Each row is a point on a landscape with many peaks, with its height.
A climber steps from a point to the highest of its 2 nearest points, and stops where none of them is higher. Distance is the straight distance between rows; heights are no part of it.
Geso (h 225): [ 24  -9  10   0  26   6  16  23  22  -1  -1 -35 -10   0 -13  -6 -23   1
  18  -1   2   2   9  22  11 -23  -5  13   8 -22  49  11  21 -15  29  22
  33  -4 -20   0  27  19 -22   7   1 -30]
vig (h 579): [ 30  27 -16  -8  25 -37  29   4  12  -4  -6  35  -6  66 -16 -12 -16 -23
  17  21  15 -19 -39   7  10  26 -20 -37   6   2  -6  -4  -7 -14  14  20
   4 -46   4   8  13 -13   9  -2  -1   5]
Bodo (h 484): [-13  -8  -2  -1   5  11  -8 -10 -19  -3   5   7 -20   9 -18 -13 -12  11
  25   0 -22  26   1 -19  -1  -4  -5  18 -21  14  19  19  34  19  11   0
   7  -8   0   7   7 -12  -7   6   3  16]
godot (h 475): [  5  14 -11 -12  -2 -29 -13  -4   8  -2   2   6   4  34   2  -9  28  -9
  -2  32   9   5  -9 -42  21  -9  -6 -37 -10 -22  16   1 -24  -4   4 -18
   3 -25 -33 -34 -11  22  23  21   0 -10]
nog (h 129): [ 15  50 -40   9  38 -11  42  45  20  36  14 -21 -29  31 -18  19 -12 -25
 -10   4  -2 -13  47  11   5  17  10 -28 -10  14 -32 -13  -2   6   5  41
  40  19 -23  11  26   1  17 -38  15 -48]
megem (h 392): [ -1   0  41  12 -21  27 -30 -47  12 -29  -2  22 -17   0 -12   2   5   6
  24  61  25  29 -15   7  -8   6 -13  24   1  16  41 -12  16 -20  27   2
  16 -11 -19   8  32 -10   7  32  38  14]
neb (h 369): [-19  23   0  17  -1  20  42  -1  29 -19   7  21  14  -4 -24  -6 -23  -3
  31 -49  13 -36  11   6  23 -34  -8 -20 -19  26   0   3  25  45 -14 -16
  23   2   3  27  12 -32  28 -20 -25 -22]
setal (h 313): [  5  44 -16  -1   2  -6  13  -9  20 -16  -6  20  24   0 -17 -14  34  25
 -12 -46  50   1  16 -14  30 -17  -3 -32  20   6 -21 -45 -44  15  -6  18
  11 -33 -18  13 -16 -20  35   3 -15 -21]
Bev (h 283): [ -9  39   7  14 -25  -5  13  34  29 -22  36   6 -11   1  15   5   8   9
 -19 -30 -33 -21  21  33  13   0   0   2 -39 -29  12 -18  -8 -18 -15 -23
  -7   2  30  15  -5 -28 -26  -7 -35  -6]
bulu (h 519): [ 25  17 -23  -6  10 -33  32 -10  31  -1  -9  33  23  54 -14 -22   6 -25
   2  24   6  -2  -3 -27 -21  27 -14 -47  -8  -1 -23  12 -21 -12 -20  -2
  14 -27  24 -13 -17 -13  15  -3 -25  10]
bavel (h 269): [ 10   3  -4   8 -30 -38  -5 -22 -29  10   8  11  -6 -11  31   6  20   6
 -30 -10 -22  31   0  -9 -21  16   8  13   7  13  21  33  -7 -10   7 -41
 -14 -28  -7 -21 -38   0  -9  43  31  53]
zanab (h 182): [ 30 -19  24  22   6  -5 -13  -3   2  -3  27 -18  -3  -2   4 -16  14  21
  -5 -25   3   4 -18  35  13   2  -8   8   6  -5  43 -19  -7  -1  17  17
  -9 -26  49  29  16  12  17  17 -10 -26]
Bug (h 249): [-16  28  14  19 -35  12  28   3  47 -10  31 -17   2 -23   6  12 -17  11
  -4  -1 -14 -25  42  13  -2  -3  14   2 -25 -12   6  15  27 -20 -17 -19
  12  -1   4  48  -4 -51 -22  18  -9  -7]
dizak (h 543): [-12   7   1   3   5 -18  21   1  29 -11  17   3 -26  25  -4  -5 -44 -12
  37  29 -14  17   3 -17 -11  12 -11 -16 -32  25  31  37  22 -11  -5  -2
  21 -31  -3  13  14 -29 -10   8 -13  16]
forul (h 408): [  1 -33 -30   7  15  11 -17  -1   3  29  -8  28  -1 -31  -6  -6  20   2
  -7 -26 -37   9 -22 -45 -30  39   9  42  37   9  -2  16   4  12   4  -2
 -20  22  10 -26 -18  24   4  17  40  38]
ner (h 648): [-38 -17  48 -18 -30   0 -19  -1 -17 -21 -29   7  25 -47   7  14 -29  -8
  19  -3  12 -18   3 -16  30 -26 -22  13 -10 -15  13  -6  -2   0 -18 -21
  -6   6  -5  16 -14   5 -32   3 -31  -3]
Kos (h 127): [  8  -1 -57  -5  14  -2   1  43 -20  24  23 -24 -19 -10 -16  18 -17 -29
 -38 -10 -26 -20  10  -2   2  17  17   1   5  15 -41  16  -9  22  -5  11
  11  40  -4  -5 -13  -6  -8 -44  30  20]
Fidi (h 574): [-40  41 -15 -27 -12  -1  -3  -2  34 -21  -5  -4  14   8   4  -8   1  26
  31  35  29  -8  28 -44  22 -30 -51 -24 -13   5  -8 -27 -10 -11   7  23
  32 -30  -2  15 -15 -35  -2   2  -4   2]
menup (h 35): [ 14 -17   6  18  10  30   2 -28  -3  16   6 -26  -9 -17   3  10 -31 -24
  19  29  18 -26   9  19 -40  12  24   9  24  17 -11  23  24   2   4  -3
 -10  60  -3  14  15  12   0  -5  14  -4]
sir (h 109): [ 13  -4 -49   7  29   5  -6  28 -38  26  13  -6 -22   0   0 -15 -13  -3
 -11  -7 -23  -1 -15   1  -4   2 -14  27  33  13 -38  -7   9  18  12  34
 -15   1  18   7 -21   3 -10 -24  44  12]
Zumi (h 88): [ -9  -6 -23 -20  18 -19  17  51   9  18   6 -40  25  18 -12 -12   9   1
 -11  43   2   3  32 -14  -1  -3  19 -26 -19  -9 -20  -7  -9 -21 -22  33
  44  22  20 -31  -5   9   0 -32 -27 -11]
giv (h 395): [ 15   9  21  -2 -18  -3  -5 -19  36 -46 -16  31  -6  10 -12  15  -8  -3
  21   7  19  -9 -43   9  22  -5 -20  -4  14  -9  49  12  -9 -12  15 -18
 -10 -47 -29   7  12 -29  -1  33   8  20]
favuf (h 346): [ -1  25   8  -3 -11  -8 -26  24  -6  23 -12 -19  -4   7  24   1  20   5
  -5  35  -7  11  34 -10   3  -6  13   5  -1 -27 -19 -10  -1 -14 -17 -22
 -10 -17 -13 -26  -9  -3 -28  14  22 -10]
roda (h 489): [-10 -33  25  21   5   0  10 -46  -5   1 -26  22  19 -33 -22 -37  -4  -6
  24   1   5  26 -18 -43   7   9  16 -20  13   6 -10   7  -7   8 -29 -13
 -28  -9   8   7   1 -18  26   4  23 -21]
tira (h 148): [ 22  20 -47   6  36 -11   2  54  -1  16  38 -44 -42  21   8  14 -12 -16
 -33  -4 -14   8  15  25  -2  10  14  -4   3   2 -21 -21 -25   7   5  54
  13  16 -14  18   7  20  -5 -32  26 -17]
delin (h 541): [-27  38 -18 -35 -11 -44 -16  32 -28  13 -16  10  -7  39  -5  -3  27  10
   8  42  -4   5  12 -40  15  -5 -26 -29 -18  -9 -10 -10  -2  -3   9   1
  17 -14 -16 -30 -23   2   0  -1 -21  21]
Vukeg (h 531): [ 14 -27 -30 -12  15 -28   1  33   6  -1 -21 -22  15  25  -4 -28  -2 -26
   6  21  12 -34 -55 -11  23   4 -13 -37  -9  -7  -9  -9 -33  -7 -12  42
  -2  -7   6 -25 -29  17  -9 -18 -22  16]
Zupu (h 347): [  6 -15 -20   8  17  38 -15 -35  10  -2 -22  13 -17 -18 -34  26 -34 -17
  23 -19  10 -13 -22 -23   0  10 -11  18  12   7  10  33  -4  19  10 -21
 -11  32 -24   4   7  12   1 -12 -13 -21]
kolif (h 557): [-13   2  22 -14  -3 -13   5 -11  -8 -12 -17   6   7 -23  -2  -7 -34 -21
  27   9   9  -6   7 -45  28  11   1 -19  -4  -5   2  14 -28 -10 -18  -5
 -21  -5   0   9  -3 -18 -14  -2   2   0]
Pek (h 423): [-13  16  26   0 -18  -7 -23 -36  29 -26  -3  20  -1  10   8 -10   9  -6
  17  49  18  32 -11 -21  10  -9  -5  -8   1  -7  38  -2  -4 -15  11 -44
   3 -23 -38 -19   5 -10   0  27  22   3]
zabaf (h 176): [ 30 -34  18   3  -1  17  23 -17   4  19  32 -21   9  -5  -7   5   0  10
 -14 -34  -4   6 -10  17 -24  34  30  29   1  24  26  18  41  -1  15 -11
   7  12  12  11   1  12  11  20   8  -3]
noguk (h 385): [-12  58  17 -14   1  -6 -32 -20  18 -43 -25  58 -19   1 -19  24  27  16
 -21 -35   4  -5 -18  26  14 -21   6  29   7 -25  17  -3 -15  -1   7 -34
 -26 -10 -21 -12  17 -24  10   6  10  -9]
bef (h 64): [ 14   2 -39  12  26 -13  -3   4 -19   9  -5  23  15  38   9 -37   2 -21
  13  33  -2  12 -71 -27  22  16 -14 -28  49   6 -26 -21 -14  -5  16   1
 -27  -9 -25 -26 -11  46  44  -2  19  20]
Mif (h 473): [-14  54 -19 -32  19 -27 -45  34 -26  -8 -35  37 -14  30 -15   6  47  -1
  -2  -7  -4 -14  -5 -28  18  -9 -34  -3   2 -13  -7 -30 -17  20  15  -5
  -9  13 -16 -24   3   8   8  -8  25  17]
seta (h 500): [-21  33 -16 -12 -13   4  19 -26  -1  -5 -17  19  27  19 -21 -13  32  11
   6  29  16  16  31 -48  26 -23 -27 -39  -5  -9 -42 -29  10  13   4   7
  29 -21 -25   6 -15 -35  23  -5  20 -23]
fuz (h 483): [-17  14 -11  -9   8 -10  20   1  33   6  29  -8  -1  18 -10  -6 -29 -18
  18  25  -5 -20  13 -23 -25   0   5 -40 -38  24  -5  43  25   5 -13 -33
  24   3  11  -5   1 -40  20 -10 -38  11]
depop (h 345): [-18  43  -3  -4   8  -9  22 -14  13   2 -14   4  15 -18  -7 -17  15   7
  22 -14  42 -40  28 -34  33 -23  12 -45  -8  14 -28 -12 -31  17   3  15
 -10 -21  -6 -11  -8 -32  44  -6 -19 -19]
rasuf (h 453): [ 14 -20 -10  26   9  16 -29   3   2  24  12   9 -21 -16  11  -8  31   2
 -11  22 -22  14 -10 -16 -13  20  18  35  35  -9  -2 -18  -5  -9   6   9
 -29  10   1 -17   5  35  -6  19  64  -6]
ripop (h 218): [ -8  -5  25  -4   8  -9 -33  -4 -26  31   7  -6 -22 -28  53  29  36  15
 -24  -5 -64  27  30  10 -60 -19  -2  37 -24   1  -2   9  15 -25  37  18
 -16  30 -13 -40   9  26 -27  -2 -11   8]
dab (h 376): [ -3  29  41  -8 -10 -15 -43 -10 -15 -23 -43  32  13 -36  22  17  14  -1
 -27 -53  -3 -12  13  10   3 -17 -19  35  12 -20 -28 -23 -37   1 -15 -17
 -36  -4   5   8  -8 -14 -34   4  -2   1]
teban (h 573): [ 38   8 -16  14  25  23 -22   0  -9   2 -25  21 -20  12 -20  18 -12  -1
  -5   0  39 -12 -37  34   4  27 -29  18  38 -29   6 -17 -31 -23   2  -7
 -23 -31  11  24  34  19 -15  -6  28 -30]
Belim (h 494): [-26   0   5  -3 -17  12 -16  13  49 -13   6 -33   8 -19  -2 -23 -16  18
  37   5  29 -26  20 -14  -5 -22 -40  -4 -14   9  21 -10 -13  -9 -13  13
  22 -19  50  18  -1 -31   1  -5 -22   3]
vuge (h 452): [ 17  -1  13   8 -20  35  -6   3  -5 -13   0  14  26 -17 -11  -4 -10   1
   0 -21  40 -15   4  -8  -7  15 -19 -18  25  -4 -15 -20 -17  13 -38 -28
 -11  -2  21  43 -17 -29   7 -17 -29   6]
vimob (h 89): [-12 -52  -6  14  24   0  20  -6 -28  41  23 -11 -14 -18  24   4 -20   6
   0  18 -26  54   4 -22 -19  19  33  14  16  28 -11  21  20   7  -7  14
  -7  23  10   6   5  32   5   9  36  -5]
mis (h 107): [  6 -23   0   0  27  -7  29  12 -16  34  44 -47   7  10  13   2 -37 -13
 -13  -2  -3  22  15  -2  11  16  37 -20   3  23 -14  11   7  14 -13  19
   2  15   6  30  14  12  26 -19  13 -30]
mifam (h 92): [  6 -21 -37   7  19   0  10  36 -34  41  25 -18  21  14  13 -35   8  12
 -10   3 -25  17 -23 -15  -6  16  19   5  39   9 -21  -1  23  10  -6  -8
  -9 -10  15 -24 -19  29  31  -2  24  18]
tasi (h 162): [-18  10  35  10 -17  -6   4 -12  14   7  21 -12 -25  -4  40   8  10  16
   0  16 -25  38  23  29 -47   0  38   8 -25  -2  32  14  37 -22   6 -34
   7   9 -21  -8   0   6 -18  40 -34  24]
dis (h 508): [-18   1  17 -10   4   2  10 -17  -7 -10  11 -44   6 -10  14   0 -31   4
  18  16   7  -4  53  10  -8 -28  31  17 -11   2   6  35   3   0   0  19
  15  15  21   4  20 -19 -13  -2   7   0]
Sud (h 253): [ -7  17  15 -11 -17 -29 -30  -3 -44   8   2 -22  18  -4  33  -1  55  20
 -29 -13 -52  23  33   9 -27 -24 -17  32   6 -24   3   9  -6 -21  31  -3
 -13   6  15 -49  -8   4  -8   0  31  14]
vivop (h 68): [-21 -49  -8 -14  31  -1   5   9 -21  10   4 -43  -9 -16  16   3 -31  -3
  -1  50  -3  18 -12   3 -42   5  21  11  -6  32  -9  29  18   2 -17  23
  15  55  14 -12 -18  13 -16 -19  21  25]
reta (h 307): [ 12 -32 -23 -21 -12 -13  17  19 -13 -11  17 -32  -4  20  -3   2   1 -32
 -10  -1 -17 -15 -14  14 -14   9  15   2  -8  -6  27  36   9   9  13   7
  18  29 -23 -19 -11  26 -20 -12  36  40]
Gav (h 202): [ 27   1  -2  10  26   1   1  23  -8   9  16 -18   3  16  -8 -24  -5   9
   2  12  20   4  -5   1  30 -19 -22 -10  14  -9  13 -34   4   1   5  18
  18 -25  16  11   5  16  13  -1  -7 -49]
Nume (h 564): [-41   6  35  -3 -38  -7 -30 -28  27 -45 -35  17  18 -54   1   0  -9   9
  10 -26  37 -27  -2   1   4 -33 -30  -6  14 -17  14  -7 -13  -4 -29 -12
  -7 -19 -12  42 -23 -27 -17  27 -26   5]
Bigas (h 319): [ 12  -6 -17   7  13  27  14  -3  11  22  -5  -2   2   7 -17  33 -24  -3
   0   5  -6  19  32 -24  20   3  20   5  10 -14  -1  31   3   6  -3 -31
   0  26 -17   4  23  10 -13   0  -8 -42]
gopo (h 409): [ 25  -2 -26  19  17  40  15   1  12  14   8  15   5  47  -5  -5   0 -37
   8  21   8  19 -12 -27  12  24 -31 -32  12  12 -52 -42  -2  10   2   7
  -6 -24 -16  11  17  25  35 -33  -1 -38]
deto (h 437): [ -4 -27   1  -3 -26   2   1 -17  48 -30   3 -10  21  18  -8 -13  -8  16
  28 -17  25  15 -15   5  13 -10 -20  -7   2   0  43   0 -15   4   3   7
  12 -53  18  19   4 -21  -3  17 -10  13]
Nid (h 322): [  9 -32  16  33 -23  35 -12 -15  -4  20   7  23 -38 -20   2 -10  16   0
  10  -8 -25  -8 -37  39 -30  34  19  22  -7   3   4 -25  33 -17   8   5
 -32  21  22   0  16  26 -10  15  -8  10]
mak (h 436): [-12 -10 -24  11  15  12   7  -8  28   9  16  -2 -20  30 -15 -11 -22 -18
  33  -5   0 -22 -24   5 -27   6  13 -28 -29  18 -13  19  26  31 -22 -17
 -14  -8  19  11   8 -17  18 -32 -31 -21]
mafu (h 43): [-31  -6 -19  -6   9 -20  12  32 -44  56  11 -40  11  -5  37   9   6  28
 -26  32 -25  41  40 -22 -13 -15  36 -16   7  -3 -27  36   9   7 -23 -22
   1  28   5 -30  -9  10  24   5   9   5]
Voti (h 410): [ 21  -1   6   1   1  25 -10 -10  -4 -18   0  25  14  22 -10 -10  -1 -11
  16  22  42  13 -12 -32 -10  17 -51 -35  27   6 -19 -43 -21   9 -14  -6
 -11 -35  10  27   2 -13  38 -14 -10  -8]
sedav (h 513): [ 38 -15   7  13  -1   1 -10  -8 -13  -2   0  25  -7  19  -2  -3   4  -3
 -15  22  10  21 -19   9   8  12   2  10  37 -23   0 -16 -11 -12  -4  -1
 -19 -34   4  17   8  12 -20  17  43  -4]
savan (h 241): [ -6 -52  22  -2  -1  -4 -11  -6 -21   5 -21 -33 -20 -24  40   8  -5  -8
  10  34 -20  20 -42  42 -15   3   6  29   0   8  27  -2  10 -27  32  39
 -15  51 -20 -29  -4  53 -38  17  12  34]
tumiz (h 170): [ 17  27   2 -12  21  -4  -2  50 -25 -10  30 -27 -24  11  28   8   3 -12
 -20  30  11 -11  11  13  19  -8   0  -5   8 -13  -1 -39 -29  -9   3  35
  -2  26 -14   7   1  27 -13 -15  28  -8]
Fur (h 444): [-42  -5   5 -21 -24  -1  -4 -48 -11 -18  -4 -28  42  -7  13 -11   5  25
   6   5  12  18  24  -6   4 -32  24  12  -3   1  -3  15  -1  24  -7 -11
   7  12  11  -3 -18 -22   0   5  20  18]
suk (h 466): [ 14  12 -35  -5  -9 -38  27   2   6   3 -31  30  42  40 -25 -21  49   0
 -11  -7   9   5  -8 -44 -12  32   9 -49   8  -3 -35  11 -37 -12 -17   6
   7 -28 -17 -38 -27  21  44   5 -34  27]
buzop (h 124): [  0 -18   2 -17  13   3  41  43 -24  16  40 -50  20   0  -1  -6 -33  -8
  -6  -1  14   5   0  -6  45  22  10 -20 -11  52 -13 -33   1   7  -1  45
  23   3   4  12 -10   5  27 -44  -1 -11]
bag (h 342): [ 10  47   3  21   3   4  35  -1  42 -32  -9  49   9   0 -28   5 -10  20
   9 -58  21 -13  -7  14  26 -22 -15  -4  13  -6  12 -25  -1   9 -21 -29
   5 -14  -3  19   2 -36  39  -2 -23 -52]
berof (h 187): [-10  -2  21  -1   6 -25 -32   7 -14  17   5   5 -51  -1  36  18   4  -4
  -5  22 -48  15 -10  21 -29  -3   3  19 -28  -1  24  17  29 -12  24 -10
 -17  11 -19 -18   5  27 -33  23 -38  24]
totad (h 451): [ -1 -12 -15  12  -3  32  15 -11   2  21   5  15  34  31 -16 -10  16  -5
   3  27  -2  40  20 -36  20 -16  -2 -26  16  -6 -41 -22  17  26 -12 -21
  10 -13 -10   4   1  -5  20 -14  17 -33]
vef (h 287): [ 14  53 -14  -1   4 -20 -16   3  25 -28   4  19  10  19   0  -8  45  43
 -26 -49  14   1 -10   7  32  -9 -17 -22  11 -20  23 -33 -43  12  15   6
  -6 -31  13  23 -13 -21  31  29 -19  -2]
pon (h 291): [-17  13   0  -2  -3  -9 -35 -11 -36  10  -3 -12  12 -33  19 -11  39  25
 -31 -32 -20   8  17  -1  24 -44  14  21  11 -21 -18 -10 -25  14   4 -13
 -28 -10  11 -39 -18   8  15  -7  19 -24]
vumip (h 401): [ 18  13  21  -1   6  -8 -31  -1  18   2 -20 -14 -24   1  26  24  15 -10
 -15  17   1 -18  24  34 -22 -13   9  33  -4 -37   7   4 -17 -26   3   5
 -16 -13  -1 -25  16  11 -55  16  14 -17]
Zipa (h 163): [ 10 -29   7  24   6  13  11  21  -3  -4  31 -14 -20 -20   8  -6 -11   7
  -7 -68 -12 -13 -20  55  -6  16 -14  10 -32  14  24  -8  -9  15  -2  11
   0  -7  53  26  16   1   2 -31 -31 -13]
vofep (h 384): [-15   7 -13  10  18  10  48   0  13  21 -28  13  32  -2 -26 -17  17  -6
  16 -12  12 -25  18 -38  20  -5   0 -59 -24  26 -61  -8  -1  37  -8   3
   0   5   0   0   5 -35  45 -33 -48  -8]
Voku (h 79): [ 21  19 -37  14  29 -12  23   9 -21  44  12 -18  18  32  -9 -43  -7 -22
  15  11 -14   2 -22 -16   4  35  17 -20  36  14 -38  -8  13  -5  15   9
  -6  10  -6 -15   0  31  45 -12  30 -14]
nug (h 446): [ -3  -1  19  16   6  22  -1 -14 -20   3   6 -15 -31 -25   8   8 -25   8
  10 -14 -37  10  25  33 -34   4   7  34 -24   9   0  25  21 -15  16  21
  -6   9  16   4  32 -15 -26 -12 -20   3]
rit (h 439): [-20 -63  22  13 -42  32   1 -46 -11  -4 -27  28  -2 -45 -26   0 -27  -9
  35   9  27   8 -20  -4  -2  11   0  -8   0   2  18  17   3   1 -22 -18
 -12 -18 -16  22  13   3   9   1 -12 -15]
Ziku (h 398): [-23 -53   4  13 -34  45 -21 -33 -15  11 -16   4 -35 -44 -12  18 -29  -1
  22  10  17   5  -5  47  -7  -6   8  24  -1  -3  16  12  20  -4   2  -2
  -4   6 -15   2  34  31  -7  -6 -23 -27]
belut (h 203): [-11 -27  16 -15  14 -31 -13  14 -38 -11 -19 -20 -13   3  33  -2 -24  -4
  18  52  -9  17 -37   0  20  -5 -17   2   0   8  29   8  -9 -14   7  19
 -24   9   5 -22 -18  25 -30   7   3  23]
Vepog (h 110): [ -3  23 -44   7  29 -16  30  50   4  45   3 -33  -4 -12 -27   7 -11  -5
 -18  21 -11 -30  44   8  24  -1  28 -30 -23  13 -48   5  -4   7 -10  29
  40  32   8 -14  18 -21  10 -46 -26 -18]
mupag (h 214): [ 28 -15   7  -5 -27  16 -15 -14 -21 -16 -21  57 -15  -3 -14  38   7  -2
 -31 -12 -25 -11  -4   1 -16  16  -9  51  -1   4   6  22  16  -9  16  11
   4  10 -15   4 -12   8 -44  42   4  54]
vitu (h 331): [ -1 -18  39  13  -4   4 -33  -9 -31  -7 -25   7   6 -60  22  -3  17   3
 -17 -31 -14  -3 -19  12  32 -24 -12  41   6 -23   3 -31 -36  -7   5   0
 -40   3  11 -23  -1  28 -22 -11   3 -27]
Lom (h 239): [-11 -28  11 -11 -30  -7  -9 -27 -24 -11 -16  30  11 -19  22  15   3  -6
 -26 -37 -21  -2 -16   7 -37   6  15  35  -7  21  -9  39  12  10  -5 -18
  -9   2  -4 -13 -32   0 -26  24   0  77]
gito (h 301): [ -1   2  28  -8 -23 -14 -11 -37  14 -31 -13  42  16  -4 -18   3   1   9
  -4  -9   6 -19   0  12 -19   2 -14  20   3 -30  21  10   6 -21  -5  -4
   9  19  37  37  -9  -8 -34  33 -32  19]
gosig (h 277): [ -3 -25  -1  -7  -2 -12 -14  -4 -34 -13   1 -19 -19  -4   8 -10  19 -15
  -2  11 -27 -14 -16  30  -2 -27  10  31   3 -11  13  -3  22  10  29  28
  -8  37 -21 -20 -11  34 -25   0  45  19]
sep (h 463): [ 27   3 -18  -4  17 -19 -26  18   9  -6 -28 -14 -13  19  -1  -8 -12 -23
   4  14  12 -41 -26  23   1   0 -14   4   4 -21  -1   2 -24 -11   0  19
 -12 -10  12 -14  -4   2 -46 -10   0  10]
mor (h 247): [ 25  -5  16  17   9  11 -14  -3  -8 -23 -12  -8 -18 -23  -8  -5  -2  -9
  12 -13  -2 -34 -30  58  24 -23 -16  33   4 -18  39  -4  12  -6  53  11
   3  11 -16 -10  17  18 -25   3  10  -4]
bagi (h 501): [-26  19  13   8 -23   3  -9 -12  24 -37 -13  21  12 -25   3  -8  10  10
   1 -55  17  -7  -5  12  -3  -4   9 -22  10 -21  -8 -20 -20  10 -43 -32
 -43  -7   3  37 -20 -35  -2   6 -42   4]
sosen (h 194): [ 24  -1   3   2 -20  19  11 -44 -22   0   9  31  -5 -11 -22  27   4  11
 -23 -19 -19  -6  17  -4 -22  11  29  47  11  22   3  33  41   3  18  -2
   7  21 -10   9  -4  -4   4  45  31  18]
sen (h 388): [-29 -53  21 -30 -10  17  -2 -21 -23  -4  17 -35  29 -23  42  22   0  32
 -24 -16  28  -1  10   4 -15 -14  36  23 -20   3 -14  30   7  15  -6 -25
  17  27  12   1 -16   4 -19   7  10  28]
Gadis (h 316): [ 22  42  -1  11  -1   0  29  22  24 -36   8  45 -14  18 -12  27 -11  27
   1 -39 -10 -18 -17  36  25  -1 -30  22  -3 -23  31 -17   7 -13  -3 -23
  -9  -9  20  27   2 -27   1   7 -32 -17]
dafi (h 50): [-11 -55  12 -12  -8  23 -14 -41 -19  -5  -9  -4   0 -16   3  15 -17  -3
  18  31  27  -8  -9   1 -38   2  10  23  -4  29  12  17  23  -1   0  27
  16  60  12  -4  -1  38 -10  12   2  21]
zap (h 334): [ -3 -14  46  -4 -41   1 -50 -47  -9  -6 -55  39  11 -33  10  20   5   8
 -11 -15   4  -6  -1  33 -24  -6 -18  47   6 -17  -3  -3  -7 -22   4  -8
 -16   1  23  -4  -2   6 -35  24 -36   7]
vudi (h 350): [-31  53  10   3 -18  16 -45 -41  45 -46 -33  35  -2 -26 -26   4  12  32
 -13 -29  32  38  -6  10  18 -23  -8  19  19 -15   8  -7 -23   1  -4 -21
  -9 -26 -20  18  13 -55  13  -4  -1 -15]
nonu (h 375): [ 12  -9 -31   5  17  20  -5  -1  -3   1 -24  18  -3 -29 -29   2   8 -11
  -4 -58 -19 -21 -11 -19  -6   7   9  29  23   3 -14  16  -8  31   3  -5
 -17  48  -8  -4 -10  13  -4 -14  31  10]
zoru (h 438): [  6 -19  19   2   7  26 -16 -11  14  -6  28 -24 -26   7   1  -5  11   7
  26  30  -3  36   7 -12 -25  -1   7  12  -6  21  38 -13  23  13  20  13
   3  15 -15   1  17  14  11  10  24  -5]
gaf (h 341): [ -3 -44 -17 -24 -16   0  23  25 -29  11  12 -34  25   1  12   7  -7  -2
 -26  -1   5  10   6  -9  -5   7  29  -1  -6   1 -16  39   9   7 -22 -25
  29   5  -7 -19 -20   3 -20  -7  28  42]
medap (h 198): [ 33  33   7 -10   2  -7  24  39  26 -17  39  -5 -17  33   2  17   9 -21
 -16  24  10 -25  19   3   1   6  -5 -26  -9 -21  24 -12   1 -20   3   5
  17  -5 -23  20   9  -4  -9  10  24  -7]
fif (h 65): [-37 -18   0 -25  10 -18  -5  45 -20  26 -12 -47  23 -15   9  11  11  16
 -21  21 -24   1  37 -26   4 -20  15  -5 -30 -21 -15  20   2   0 -33  -6
  21  44  18 -30 -17  15 -20 -15  -8 -17]
nugin (h 428): [-10  59   7 -17   6 -23 -41  17 -28 -15 -13  37 -20  14   9  17  29  -2
 -18 -27 -28 -15  16  21  13 -28 -21  29 -10 -30   2 -10  -8   8  24 -24
  -7  12  -6 -17  19   7 -19  -4  17   0]
zadek (h 399): [-19 -19   6  21  12  19  41 -13  42  22  10  -9  31  34 -16   6 -18 -11
  12 -26   3 -24  16  11   4  -8   2 -28 -37  29 -18  12  43  44 -21 -16
  18  12  24  35  35 -30  34 -31 -10 -40]
mefo (h 222): [ 16  43  11  -1  -7  -7  53  33  43  -3  55  -6  14  11 -13  20 -26  -9
 -17   1  -5 -28  42   6  12  15   6 -22  -5   8  -1  -6  21 -22 -10 -13
  36   7   4  37   3 -39  14  -2 -10 -15]
tavuz (h 145): [  2  -3   2   6   5   6  17  43   4   6  56 -33  -9 -32   5   0 -38   1
 -17 -34   6  -9   7   7  34  13  -6 -11 -26  30  10 -17 -20   5 -15   8
  20 -20  32  29   6 -15   9 -24 -30 -15]
Sek (h 422): [ 17  11 -24   7  32  -6  43 -12  22   2 -38  36  24  24 -36 -26  28 -23
   8 -21   6 -10 -13 -35   2  11   0 -53   5   3 -60 -10 -11   5  -7  18
  -5 -30 -25 -18  -3   9  57 -17 -47 -26]
delav (h 454): [-19 -18 -16 -31 -14 -24   8  28  -2  -5 -39  -4  41  24   1 -16  28   0
  10  11  15   2 -29 -44  18   5   1 -36 -13  13 -18 -11 -35   4 -18  15
  -2 -19 -26 -55 -41  25  12 -13 -37  38]
Femi (h 358): [-20 -30  29   8 -57  35 -34 -38 -22   8  -8  15 -40 -35  20   4   0   1
  15  14   1   0 -18  63 -33   1   7  14 -12  11  20 -18  29 -27  23  13
 -20  17   0 -22  35  31   1  20 -34   8]
fef (h 305): [ 16  20   1  -1 -20  -4   0  11 -12  11  21 -28  16  -2  12 -21  21  21
 -18 -10 -12   9   6 -10   7  13  14  -4  -2 -11   5  -2   1  -3   1 -32
  -6 -30   3  -8 -27 -22  -2  19   1  16]
Tano (h 644): [ 37  12 -10  -5  22  12   5   5  17  -9 -16  12  -3  55 -21  16 -33 -23
  23  15  43 -12 -29  32   2  27 -60 -11  28   6  15 -18  -5  -9  21  19
   9 -45   1  27  37  -9   8 -10  14 -15]
resiv (h 158): [  6 -22  14   2  -9   0  39  -3  16  13  33 -33   3   5  25  17  12  27
 -19 -17 -19  56  19  29 -54  23  52  10 -17   6  33  31  30 -13   3 -16
  32  14  -9   4   5   9  -1  27   4  23]

Call two points neighbours if one is among the 2 nearest of the other. Go from one point of each pair to the other, from neighbour to neighbour, staying as high as possible. Name the lowest point that can't be avoided.
dab / dizak | gito
dis / ner | megem
Pek / ner | giv
Fidi / ner | gopo
Vukeg / Tano | delav
dizak / dis | nug

Where does a climber stop that starts at each point below?
buzop | dis
Voku | dizak
zabaf | Vukeg
setal | Tano
Zumi | dizak
bef | dizak
Bev | dizak
